Points, in no order, along strands that fork, close into loops and pass close to each other.
Two points are linked if the straight distance between their rows is under 86.2. Some points are linked to none.
Q326: [-18,   2,  52,  26,  51, -10, -74, -12,  28,  60, -30,  39,  26,   3,  16,
 -12,  26,  18, -64, -15, -39,  11,  -1, -58,  35,   1, -12, -34,   5,   2,
  29,  30]
Q109: [-10,  26,   0,  16,  32,   1, -22, -32, -10,  45, -13,  -2, -15,  -7,   4,
  10,  21,   2, -37, -14, -27,  19, -31, -14,  12, -19,   3,  -8, -33,  14,
   8,   8]
Q302: [  8, -30,  68,  27, -28,  -1, -50,  48,  24, -29,  33,  11,   6,  18,  25,
 -48, -11, -17,  60,  37,  24, -29,  27,  -1, -27,  21, -20, -33,  32, -28,
 -14,  34]
Q102: [ -9, -24, 100,  36,   2, -12, -67,  38,  28,   2,  10,  53,  -4,  49,  40,
 -44,  19, -47,   4, -20, -32, -71,  22, -51,  13,  19,  10, -15, -11,  -2,
  10,  41]
Q817: [  6,  -1,   8,   4,  29,   4, -12,   6, -18,   2,  10,  26,  -8,  14,  56,
 -19,  20, -71, -23, -14, -46, -44,   0, -19,  31, -11,  40,  -2, -45,   8,
  27, -14]
Q60: [-35,   6,  43,  25,  57,  10, -31,   0,  35,  61, -28,   2,  37,  -5, -17,
   4,  38,  62, -48, -28,  17,  70,  12, -26,   5,   8, -50, -44,  27,  -9,
   0,  15]
Q979: [ -1, -28,  23,  23,  15,  12, -18,  28,  16,   1,  16, -18,  45, -17,  -7,
  14,   2,  30,  32,  33,  22,  43,  64,  35, -16,  31, -32, -60,  34, -33,
 -38,   9]
Q631: [-12,  25, -22,   6, -16,   1,  13, -21,  -5,   3,  -6, -17, -38,   9, -16,
  -6,  25,  -9,   1, -15,  -7,  -7, -44,  -4, -22, -21,  10,  35, -12,  11,
  14,  10]
Q801: [ 29, -24, -53, -30, -67,   7,  21,  55, -26, -52,  41,  22,  -5, -26,  -3,
 -25, -56, -11,  50,  44,  56, -35,  17,  54, -15,  16,  19,  39,  16,  -7,
 -11, -42]
Q668: [ 11,  -8, -51,  -3, -54,   6,  37,  -3,  -2, -39,  10, -26, -16, -12, -16,
   6,  -9,  -1,  35,  33,  16,  -5,   5,  26, -34,   9,   2,  21,  24,  -9,
  -8,  -9]
Q292: [ 14,   3, -91, -42, -61,   2,  48,  45, -38, -59,  17,  -6, -30,  -3, -30,
 -11, -63,   1,  21,  24,  60, -30,  17,  55,  -7,  -2,  15,  70,  -8, -12,
  15, -22]
Q381: [-28,  29,  41,   4,  53,  -9, -33, -28,  22,  74, -43,  18,  25,  -8, -13,
   2,  26,  67, -73, -29, -22,  71, -26, -36,  28, -12, -21, -37,  11,   7,
  15,  21]
Q191: [  8, -12,  51,  -4,   5,  -2, -19,  14,  19,  -1,   2,  66,  -6,  59,  25,
 -17,  24, -68, -11, -46, -66, -72, -18, -47,  32, -17,  49,  42,  -6,  11,
  20,  25]
Q531: [-11,  -5, -32,  -2,  -5,  13,  16,  -6, -13, -11,  -5, -42,   8, -25, -18,
  52,   1,  35,  22,  24,  16,  53,  29,  53, -12,  11, -18, -16,  -1, -17,
 -32, -17]
Q413: [-13,  -5,  -7,  16,   8,   0,  20, -38,  12,  18, -28, -50,  21, -14, -33,
  37,  33,  45,  14,  19,  11,  55,   9,  -5, -13,  10, -41, -29,  28,  -2,
 -10,   4]
Q915: [ 31, -17,  23,  -7, -41,  28, -20,  61, -14, -16,  51,  26, -17,   5,  43,
 -47, -48, -65,  42,  28,  34, -37,  17,  29,  -8,  -2,  29,   7,  -8,  -5,
 -20,  -6]
Q550: [ 52, -26, -19, -22, -54,  10,  59,  35,   8, -58,  42,  56,  -2,  22, -19,
 -22, -53, -24,  74,  17,  46, -51,   6,  22,   5,  15,  12,  66,  76, -14,
 -15,  -3]
Q930: [  6,   0,  51, -18,  17, -18, -40, -26,  16,  10, -24,  51,  11,  31,  30,
 -15,  38, -28, -38, -39, -87, -70, -22, -53,  40, -39,  58,  24,  -5,  17,
  47,  16]
Q338: [-27,  35,  20,   3,  59,  34, -14, -19,   8,  61, -28,  -8,  22, -22, -20,
  17,  35,  60, -47, -54,  17,  71,  24,  12,   8,  -2, -17, -42, -17,   9,
 -14, -11]
Q19: [  8,  -4,  18,   7,   8,  16, -12,  20,  -9,   4,  17,  26, -21,  24,  46,
 -27,   6, -76,  -8, -14, -33, -51,   0, -16,  10,  -9,  36,   4, -33,   8,
  18,   2]
Q965: [ -1, -28,  80,  41, -11,   1, -65,  52,  25, -11,  32,  14,   7,  19,  34,
 -43, -10, -19,  41,  36,  24, -19,  33,  -7, -15,  24, -22, -48,  15, -26,
 -16,  39]
Q339: [  6, -31,  27,  10,  12,  13, -18,  43,  10,  -7,  24,   1,  56, -32,  -2,
   9, -13,  41,  40,  34,  33,  44,  81,  54, -15,  36, -22, -69,  29, -35,
 -61,  -7]
Q252: [ 38,  -5, -45,  -8, -58,   6,  87, -35,  37, -48,  -2,  11, -26,  11, -57,
  27, -31,   0,  48,  -7,  12, -32,  14, -14, -27,  16,   4,  54,  71,   8,
 -12,  19]
Q730: [  9,   1,  26, -12,   4,  -3,  -2,   7,  10,   3,   4,  60, -17,  49,  11,
  -9,  22, -68, -16, -51, -56, -62, -36, -38,  30, -27,  55,  62,  -9,  18,
  22,  20]
Q296: [ 11, -14,  -9,  -1,  34,  29,  -7,  26, -31,  -2,  33,  -2, -15,  -6,  57,
  15, -32, -54, -14,   7,  10,   3,  35,  36,  24,  -3,  12, -22, -57, -16,
 -21, -18]
Q601: [  5,   8, -21,   8, -35, -19,  50, -80,  33,   6, -42, -64,  -5,  -5, -62,
  32,  16,  37,  17,   4,   0,  10, -20, -51, -31,  11, -29,  -2,  37,  31,
   3,   6]
Q349: [  5,   9, -53, -29,   5,  10,  27,  30, -40, -22,  19,  -7, -51,  13,  21,
 -10, -27, -70, -34, -30,   6, -50,  -7,  -1,  23, -23,  36,  42, -66,   3,
  34,  -8]
Q931: [-14, -23, 103,  49,   6,  -9, -78,  46,  28,   4,  13,  42,   0,  40,  44,
 -48,  13, -41,   2,  -1, -13, -50,  34, -44,  10,  26,  -8, -35, -11,  -9,
   8,  46]
Q905: [-34,  46,  15,  -6,  46,  26,   9, -29,   3,  53, -41, -33,  26, -19, -35,
  26,  39,  85, -37, -47,  32,  89,  21,  17,  -3,  -2, -29, -40,  -5,  13,
 -11, -23]
Q853: [ 49, -34, -43,  -3, -71,  -9,  31,  11,  18, -52,  15,  22,  12, -41, -24,
   7, -58,  11,  59,  50,  12, -28,  39,   6, -43,  39,  -4,  -3,  50,  15,
 -43, -28]
Q478: [ 18, -14,  48,   4, -28,  23,  -6,  55,   8, -11,  41,  47, -23,  47,  29,
 -47, -18, -76,  38, -10,   2, -52,   3,   1,  -3,  -5,  25,  25,   4,  -5,
 -13,  27]
Q599: [ 21, -26,  21,   3,  -9,  14, -34,  54, -11,  -9,  45,  15,  34, -32,  27,
  -4, -39,   0,  46,  55,  39,  26,  48,  66,  -8,  20,   1, -38,   2, -29,
 -62, -15]
Q670: [ 11,  -9,  35,  10, -13,  22, -13,  42,   4,   0,  31,  36, -26,  38,  36,
 -39,  -7, -77,  19,  -8, -13, -53,   7,  -7,  -3,  -3,  33,  13, -12,   3,
  -2,  18]
Q470: [ -1, -31,  11,  26,   5,   4,  -2,   3,  22,   4,  -3, -32,  41, -16, -22,
  29,  11,  38,  26,  34,  16,  44,  52,   7, -18,  26, -41, -57,  44, -24,
 -27,  10]
Q655: [  8,  -2, -55, -26,  20,  12,  17,  33, -45, -20,  25, -20, -39,   3,  48,
  -2, -39, -67, -36,  -6,  10, -29,  13,  13,  28, -18,  23,  15, -79, -10,
  21, -23]
Q61: [ -1,  11,  24,  11,  25,  -6, -40, -20,   4,  34, -13,  28,  -6,   9,  24,
 -12,  28, -25, -36, -18, -55, -30, -22, -39,  15, -16,  30,  -4, -22,  17,
  29,  12]
Q274: [ 17, -26,  -5,  -2, -21,  17, -24,  50, -19, -16,  45,  11,  12, -27,  30,
  -1, -48, -16,  38,  56,  36,  15,  33,  65, -11,  13,   9, -21,  -5, -21,
 -49, -21]
Q544: [-40,  53,   6, -17,  35, -10,  28, -60, -16,  41, -46, -48,  18,  -5, -40,
  39,  23,  90, -41, -34,  12,  83, -44,  13,   7,  -7, -36, -21, -13,  37,
 -12, -20]
Q678: [  0,  42, -46, -35,  -1, -10,  46,   9, -26, -19,  14,  10, -55,  28, -17,
  -4, -16, -54, -35, -62,   3, -53, -44, -12,  34, -33,  44,  87, -49,  14,
  34,  14]
Q892: [-25,  18,  42,  15,  53,  -6, -54, -20,  27,  71, -36,  29,  26,  -4,   2,
   0,  25,  45, -71, -25, -27,  42, -16, -49,  31,  -7, -19, -35,   9,   2,
  24,  28]
Q382: [ -4,  -4,  40,  31,  21,   1, -46,   7,  13,  34,   0,  24,  -8,  22,  27,
 -24,  24, -35, -17,  -5, -39, -30,  -1, -33,   3,  -2,  12, -15, -16,   6,
  15,  24]
Q97: [ 30, -45,   3,  11, -31,  -9, -10,  25,  14, -31,  25,  -6,  34, -27,   0,
  -6, -29,  14,  59,  64,  17,   1,  44,  19, -29,  30, -21, -46,  44, -21,
 -41,  -3]
Q133: [ 20, -33,  23,   5,   1,   4, -27,  52,   1, -17,  41,  18,  54, -42,  14,
   1, -30,  26,  54,  55,  36,  34,  66,  64, -15,  32, -10, -55,  17, -32,
 -72, -16]
Q633: [ 21, -48,  -2,  14, -18, -11,   8,  17,  24, -16,   8,  -1,  56, -46, -30,
  43, -34,  44,  46,  50,   9,  34,  81,  11, -24,  48, -35, -71,  47,  -6,
 -55,  -6]
Q331: [-29,  53,  19,  -9,  43, -12,   3, -51,  -7,  66, -42, -15,  16, -11, -26,
  20,  22,  81, -58, -40,  -3,  84, -43,  -2,  13, -15, -24, -29,  -6,  27,
   1,   0]
Q984: [-10,   1,  11,  31,   2,   5, -23,  -6,  11,  25,  -3,  -9, -10,  13,  -5,
 -16,  31,  -5,  11,   5, -12,  -5, -17, -12, -26,  -5,  -9,  -2,   7,  -3,
   8,  26]
Q726: [-12, -35,  20,  37,  12, -10,   0, -10,  41,  11, -13, -39,  38, -16, -32,
  34,  20,  44,  10,  23,  20,  41,  46, -36, -17,  31, -62, -54,  58, -14,
  -4,  23]
Q767: [-21,  28,  -8,  13,  26,  -1,  -4, -38, -14,  42, -20, -28, -14,  -8, -14,
  23,  23,  28, -26, -11,  -7,  47, -36,   4,   2, -17, -12,  -4, -27,  12,
  -4,   3]
Q878: [-28,  48, -13,  -1,  22, -14,  14, -57, -23,  33, -37, -51,  -6,  -8, -30,
  37,  17,  55, -28, -17,   4,  65, -52,  11,   7, -13, -25,   1, -27,  23,
  -9, -12]
Q473: [ -5, -17,  -7, -10,   7,  29, -12,  40, -20, -11,  27,   0,  29, -40,   7,
  31, -29,  32,  30,  19,  33,  45,  69,  91, -14,  18,   1, -37, -15, -25,
 -61, -32]
Q741: [  6,  15,   9, -29,  15, -10,   9,  -5,  -9, -12,  -1,  41, -14,  27,  24,
 -10,  26, -64, -33, -50, -55, -65, -36, -34,  42, -37,  65,  56, -25,  17,
  42,  -3]
Q193: [ -1,   3,  10,  -2,  80,   7, -33,  -4, -31,  -4,  -1,  28,  27,   6,  75,
 -14,  42, -42, -39,  -9, -56, -12,   9,   1,  71,  -5,  28, -21, -51, -20,
  24, -39]
Q746: [-27,   9,  35,   0,  -5, -35,  -5, -44,  39,  21, -35,  10,   2,  25, -43,
 -20,  47,  46,   0, -39, -35, -14, -74, -63, -25, -15, -10,  22,  39,  13,
  42,  45]
Q72: [  0,  17,  16,   7,  43,  -6, -40, -35,   0,  45, -22,  20,   6,  -5,  24,
  -1,  25,  -5, -53, -14, -52,   1, -24, -36,  32, -20,  17, -16, -25,  17,
  25,   8]
Q584: [  3, -35,  37,  30, -21,  -2, -27,  22,  29, -22,  19, -10,   9,  14,   1,
 -30,   7,  -3,  49,  33,  11, -22,  21, -11, -36,  26, -29, -31,  44, -24,
  -3,  34]
Q737: [  1,  42, -43, -40,  66, -34,   7, -31, -41, -10, -15, -30,  -9, -14,  34,
  20,  -7,  -7, -73, -41, -44,   5, -38,  -9,  57, -39,   9,  23, -86,  11,
  31, -35]
Q203: [ -9, -21, -58, -29, -17,   3,  21,  35, -27, -38,   8, -11,  20, -45,  -7,
  53, -43,  36,  30,  37,  27,  45,  52,  86, -14,  17,  -9,  -5, -23, -17,
 -52, -51]
Q216: [ 27, -22,  27,  -6, -36,  20,  25,  51,  16, -45,  44,  60, -11,  62,  -1,
 -41, -30, -52,  71,   2,  31, -44, -16,  10,   8,   3,   7,  63,  59, -24,
 -19,  35]
Q660: [-10,  -4, -16,  16,   8,  16,   9, -16,  -3,  12,  -9, -40,   9, -14, -18,
  32,  22,  26,  17,  22,  14,  49,  17,  33, -13,   6, -25, -24,   7, -12,
 -21,  -1]
Q909: [-23,  43,  32,  -7,  46, -11, -14, -43,   8,  72, -44,   5,  19, -13, -21,
  14,  22,  78, -73, -36, -19,  75, -39, -21,  26, -14, -20, -34,   5,  19,
  10,  10]
Q239: [ -5,  -8,   4,  26, -12,   5,  -6,  -7,  18,   2,  -1, -20,  -7,  11, -14,
 -19,  31,   0,  26,  14,  -3,  -4,  -9,  -9, -39,   0, -15,  -3,  26, -10,
   7,  24]
Q795: [ -6,   1,  24,  33,  19,  14, -38,   6,   8,  34,   6,   4,  -8,  11,  19,
 -13,  20, -26,  -6,   5, -21,  -4,   0, -10,  -7,  -3,  -1, -18, -13,  -1,
   1,  24]
Q889: [ -9,  41, -28, -18,  -4,  -8,  28, -11, -12,  -6,   4,  17, -47,  21, -15,
  -4,   6, -41, -28, -56, -12, -39, -59, -16,  11, -32,  43,  73, -33,  21,
  27,  13]
Q153: [-11,  21, -14,   2, -11, -27,  45, -83,   8,  18, -51, -70,   7,  -7, -50,
  34,  23,  54,   5,   3,   4,  45, -41, -36, -16,   5, -38, -14,  25,  33,
   3,  -5]
Q860: [-17,  35, -13,  -1, -13, -37,  43, -87,   4,  17, -54, -59,  -2,   3, -48,
  14,  27,  56, -10,  -7,  -8,  35, -74, -33, -16,  -5, -27,   1,  19,  37,
  14,  -4]
Q815: [ 37, -28, -65, -14, -73, -10,  47,  10,  -1, -55,   6,  13,  -2, -44, -25,
  12, -55,   9,  48,  49,  19, -18,  36,  22, -33,  32,   3,  14,  38,   9,
 -29, -38]
Q574: [ -1,  39, -33, -24,  43, -28,   2, -38, -29,   4, -13, -16, -23, -12,  24,
  18,  -1, -16, -64, -37, -37,  -3, -46, -18,  39, -37,  19,  21, -69,  22,
  32, -20]
Q164: [ -1, -22,  87,  21,  20, -17, -69,  18,  25,   9,  -6,  54,  14,  45,  45,
 -37,  30, -39, -22, -21, -61, -76,  18, -61,  30,   6,  29,  -6, -12,   5,
  30,  25]
Q418: [ 28, -18, -76, -39, -69,  -1,  45,  49, -29, -63,  27,  23,  -7, -21, -25,
 -20, -66,   4,  44,  36,  60, -44,  22,  51,  -7,  17,  18,  61,  17,  -8,
   3, -44]
Q62: [-30,  21,  40,  13,  64,  31, -30,   2,  29,  67, -29,   4,  36, -18, -19,
   4,  39,  60, -53, -48,  17,  73,  32,  -8,   7,   6, -33, -49,   9,  -1,
 -10,   3]
Q486: [-19,   8,  -7,  -2,  14,   7,  37, -45,  10,  22, -36, -59,  34, -23, -47,
  61,  30,  66,   9,   2,  25,  72,  27,  11,  -5,  14, -40, -34,  22,   6,
 -21, -16]
Q110: [ 20, -26, -37,  -5, -38,   8,   3,  33, -18, -34,  27,  -3,   7, -30,  11,
   4, -37,   2,  40,  60,  28,  10,  25,  59, -22,  17,   0,  -6,  10, -20,
 -35, -30]
Q855: [  3,  24, -17, -34,  21, -17,   6, -16, -23, -15,  -6,  16, -21,   8,  27,
  -9,  17, -52, -45, -44, -49, -55, -39, -30,  40, -37,  57,  45, -48,  20,
  50, -16]
Q3: [ -3,   2,  21,   0,  98,  26, -35,   0, -22,   3,  -1,  33,  44,   5,  70,
 -17,  44, -26, -43, -22, -44,   5,  27,   8,  75,   7,  18, -37, -48, -24,
   7, -36]
Q882: [ 23, -17, -68, -17, -68,  -1,  50,  -5,  -1, -55,   2, -10, -13, -24, -26,
  17, -32,   7,  41,  38,  18, -12,  23,  24, -32,  20,   3,  23,  32,  -2,
 -12, -24]
Q724: [-19, -34,  24,  37,   9, -20,   6, -31,  51,  24, -30, -42,  32, -17, -40,
  41,  17,  55,  -9,  12,  24,  46,  30, -73, -18,  27, -75, -49,  67,   4,
  12,  23]
Q837: [  1,   3, -44,   6, -35,   4,  31, -21,  -2, -25,  -4, -41, -21,  -8, -21,
  15,  11,   3,  25,  25,  10,  11, -10,  18, -31,   0,  -8,  16,  14,  -6,
  -2,  -5]
Q8: [-23,  53,  -4,  -8,  -8, -43,  25, -81, -10,  24, -46, -41,  -9,   4, -40,
  -1,  23,  61, -30, -20, -23,  35, -99, -23, -11, -19, -11,   8,   6,  37,
  21,   3]
Q831: [ 22, -20,  42,  -3, -39,  22,   2,  62,  13, -33,  42,  58, -14,  55,  13,
 -45, -28, -61,  66,  -5,  23, -48,  -9,   9,  -2,  -2,  13,  44,  38, -17,
 -21,  32]
Q577: [-14,  -7, -47, -16, -10,  11,  23,  10, -21, -27,  -2, -36,   8, -31, -12,
  62, -18,  37,  23,  24,  21,  53,  37,  71, -17,  12, -14,  -7, -15, -18,
 -38, -32]
Q398: [ -3,  17, -67, -15, -40,   9,  33,  20, -28, -31,  14, -25, -52,   4, -11,
   1, -25, -20,  -4,   7,  34, -14,  -9,  34, -18, -17,  15,  53, -26, -10,
  11,  -6]
Q127: [ -9,  22, -38,   3, -27,   2,  28, -28,  -7, -13,  -8, -39, -32,   2, -24,
   6,  20,   3,  13,   6,   7,   7, -32,   9, -27, -13,  -3,  29,  -1,   2,
   4,   0]
Q435: [-30,  31,  11,  -9,  30,  13,  31, -40,  13,  36, -43, -51,  41, -20, -46,
  44,  39,  89, -10, -25,  33,  87,  27,   8,  -8,   9, -42, -42,  18,  15,
 -14, -24]
Q491: [-27,   1,  25,  23,  43,   2,  -8, -17,  25,  51, -34, -27,  38,  -6, -30,
  15,  41,  62, -19,  -8,  16,  71,   4, -19,  -6,   5, -54, -36,  31,  -7,
   1,  13]
Q137: [  3,  -2, -28,   5, -19,  26,  -2,  22, -27, -10,  26, -12, -33,  -4,  18,
   0, -17, -35,   6,  19,  19,  -4,   3,  38, -13,  -9,  10,  10, -23,  -9,
  -8,  -4]
Q387: [-10,  39, -17,  -4, -10,  -5,  15, -22,  -6,  10,  -5,   3, -40,  15, -14,
 -11,  21, -21, -14, -41, -17, -25, -56, -13,  -9, -29,  26,  54, -21,  21,
  22,  13]
Q21: [  4,  11,  30, -16,  30, -16, -37, -35,  -1,  15, -28,  32,  10,  11,  38,
 -18,  35, -26, -49, -21, -79, -47, -23, -44,  43, -34,  52,   5, -20,  15,
  52,  -1]
Q664: [-16,  -8,  15,  21,  -2, -29,  18, -56,  38,  27, -43, -46,  15,   0, -47,
   8,  32,  58,  -1,   3,   0,  28, -26, -73, -27,   8, -54, -24,  47,  18,
  28,  25]
Q41: [ 35, -20,  -8, -18, -44,  19,  49,  41,   3, -50,  42,  54, -13,  44,  -9,
 -31, -42, -41,  66,   8,  45, -45, -11,  23,   7,   5,  13,  70,  64, -20,
 -10,  19]
Q31: [  4,  20, -48, -25, -13,  13,  35,  25, -30, -20,  21,   8, -60,  26,   0,
 -12, -24, -64, -22, -39,  16, -52, -18,   5,  15, -24,  37,  64, -46,   6,
  28,   5]
Q829: [-15,  13,  15,  -2, -12, -38,  27, -71,  35,  16, -45, -19,   4,  18, -52,
 -13,  44,  52,   4, -32, -24,  -2, -73, -65, -32,  -7, -21,  16,  43,  24,
  35,  32]
Q692: [ -2,  -6,  -7,   4,  30,  40, -13,  21, -22,   9,  27,  -7,  -8, -17,  33,
  34, -26, -19,  -9,   0,  19,  29,  45,  58,   5,   0,   5, -27, -44, -17,
 -37, -12]
Q82: [ -5,  11, -40,   1,   2,  19,   3,   9, -30,   0,  18, -21, -45,  -3,  18,
  13, -19, -39, -21,   2,   9,   4,  -6,  24,  -3, -18,  10,  19, -50,  -2,
  -1,  -8]
Q950: [ 12, -19, -19, -16,  50,  27,   3,  35, -47, -20,  34,  -3,  -8,  -2,  76,
   0, -36, -69, -20,   6,  11, -12,  37,  36,  40,  -2,  18, -19, -70, -22,
  -7, -32]
Q902: [-12,  63, -11, -29,   9, -42,  -1, -63, -20,  16, -25, -14, -30, -11,  -5,
   6,  -7,  17, -68, -47, -47,  -4, -88, -20,  20, -39,  26,  29, -39,  43,
  30,  -5]
Q242: [  5, -24,   1,  21, -26,   4,   0,   1,  16, -13,  10, -24,   1,   4, -10,
 -11,  11,   0,  42,  32,   5,  -5,  11,   2, -37,  11, -18, -15,  37, -16,
  -6,  15]
Q657: [  9, -28, -66, -20, -46,  -4,  22,  33, -28, -49,  12,  -6,  11, -41,  -5,
  30, -48,  19,  34,  60,  27,  21,  27,  64, -18,  22,  -4,  11,  -3, -12,
 -39, -46]
Q671: [  3,  13, -87, -32, -56,   0,  50,  25, -29, -53,   9, -25, -43,  -1, -29,
   0, -46,  -2,  11,  15,  47, -20,   4,  47, -15,  -5,  15,  68, -14, -15,
  13, -16]
Q568: [  0, -11,  -4,  -7,  19,  41, -14,  38, -21,  -4,  33,  -2,  10, -31,  25,
  34, -37,   6,   8,   6,  34,  38,  66,  85,  -6,  11,   9, -32, -35, -22,
 -52, -27]
Q948: [-17,   7,  34,   4,  -2, -16, -13, -21,  35,  17, -18,  27,  -8,  38, -31,
 -21,  44,   9,   8, -38, -36, -30, -62, -43, -20, -19,   6,  42,  24,   6,
  27,  47]
Q643: [  1,  -3,   4,  -6,  53,   1, -19,   5, -34, -11,   5,  20,   6,  13,  75,
 -22,  35, -61, -35,  -2, -55, -36,  -3, -11,  58, -11,  41,  -5, -54, -10,
  38, -36]
Q554: [ 53, -36, -20,  -9, -69, -10,  17,  34,  12, -56,  35,  31,  20, -34,  -6,
 -24, -51,  -2,  75,  49,  31, -38,  31,  14, -31,  29,   2,   4,  55,   0,
 -36, -34]
Q626: [-11,  -9,  59,  38,  38, -10, -76,   5,  23,  44, -14,  34,  14,  19,  28,
 -25,  26, -15, -42,  -6, -43, -24,   9, -54,  26,   6,   0, -33,  -5,   2,
  25,  31]
Q983: [ -5, -19,  86,  49,   9,   2, -74,  48,  23,   6,  20,  26,   2,  26,  44,
 -44,   0, -38,  13,  19,   4, -28,  34, -23,   2,  27, -14, -49,  -6, -19,
  -8,  43]
Q987: [ -4,  43, -15, -16,  26, -25, -12, -51, -21,  22, -17,  -5, -26, -14,  14,
   8,   7,  -6, -58, -35, -45,  -5, -57, -24,  26, -35,  27,  20, -50,  29,
  31,  -8]
Q228: [ -22,   67,   -8,  -18,   -9,  -41,   11,  -68,  -18,   22,  -37,  -26,
  -28,    3,  -30,   -3,    8,   40,  -45,  -38,  -34,   12, -103,  -13,
   -6,  -33,   12,   29,  -16,   41,   24,    5]
Q356: [-21, -25,  23,  31,  -1, -30,  11, -48,  52,  25, -33, -41,  20,  -6, -43,
  22,  25,  58,  -7,   4,  12,  27,  -6, -86, -25,  19, -71, -37,  62,  11,
  33,  32]
Q499: [ 17, -11, -52, -24, -56,  17,   6,  58, -37, -40,  39,   6, -24, -15,   7,
 -18, -58, -24,  23,  38,  52, -24,  12,  59,  -8,  -1,  23,  38, -11, -12,
 -10, -27]
Q818: [ 40, -21, -46, -27, -64,   6,  70,  11,   8, -61,  25,  30, -12,   0, -32,
  -5, -43,  -9,  58,  15,  36, -44,  19,  22, -18,  16,  14,  52,  60,  -5,
  -8, -11]
Q849: [ 42, -32, -31, -18, -68,  -2,  16,  45, -10, -51,  40,  29,   9, -29,  -2,
 -29, -49,  -8,  65,  51,  44, -34,  22,  36, -22,  21,  14,  19,  33,  -5,
 -27, -42]
Q324: [-16,   2,  20,   5,  -9, -46,  29, -72,  43,  25, -51, -40,   8,   8, -51,
   0,  31,  63,  -3, -17, -11,  12, -51, -83, -30,   4, -42, -13,  48,  30,
  37,  28]
Q591: [  4, -12,  61,   7,  20, -11, -49,   0,  21,  12, -12,  55,  11,  39,  35,
 -29,  36, -44, -26, -32, -72, -73,  -3, -54,  29, -15,  40,  12,  -9,  10,
  34,  19]
Q247: [  7, -16, -43, -28,  43,  17,  16,  42, -54, -30,  31, -10, -18,   7,  72,
  -4, -34, -76, -30,   0,   6, -26,  19,  21,  44, -11,  19,   0, -83, -22,
  17, -39]
Q445: [ 11, -12, -45, -17, -29,  24,  -2,  49, -35, -22,  33,  -7, -29, -13,  22,
   0, -56, -36,   4,  30,  39,  -5,  15,  55,  -6,  -3,  18,  19, -34, -15,
 -14, -18]
Q699: [-19,   0,   9,  24,  24,  -4,   3, -36,  16,  38, -29, -41,  23,  -6, -31,
  19,  39,  50,  -3,   8,   7,  55,  -9, -18,  -9,   2, -45, -25,  24,  -2,
   5,  12]

A piece is two or more points that can be reached from each other along the links. Count, over all rows, the pieces, the separate loops (a circle has one, a figure eight two, a Y none), the forks (points with three links) and the tips (points with one).
pieces | 5
loops | 3
forks | 5
tips | 9

A tip is a point with one link. Name the tips that can be reached along the links from each point below, in the order of the rows.
Q31 | Q473, Q398, Q82
Q109 | Q855
Q228 | Q601, Q737
Q660 | Q948
Q550 | Q3, Q818
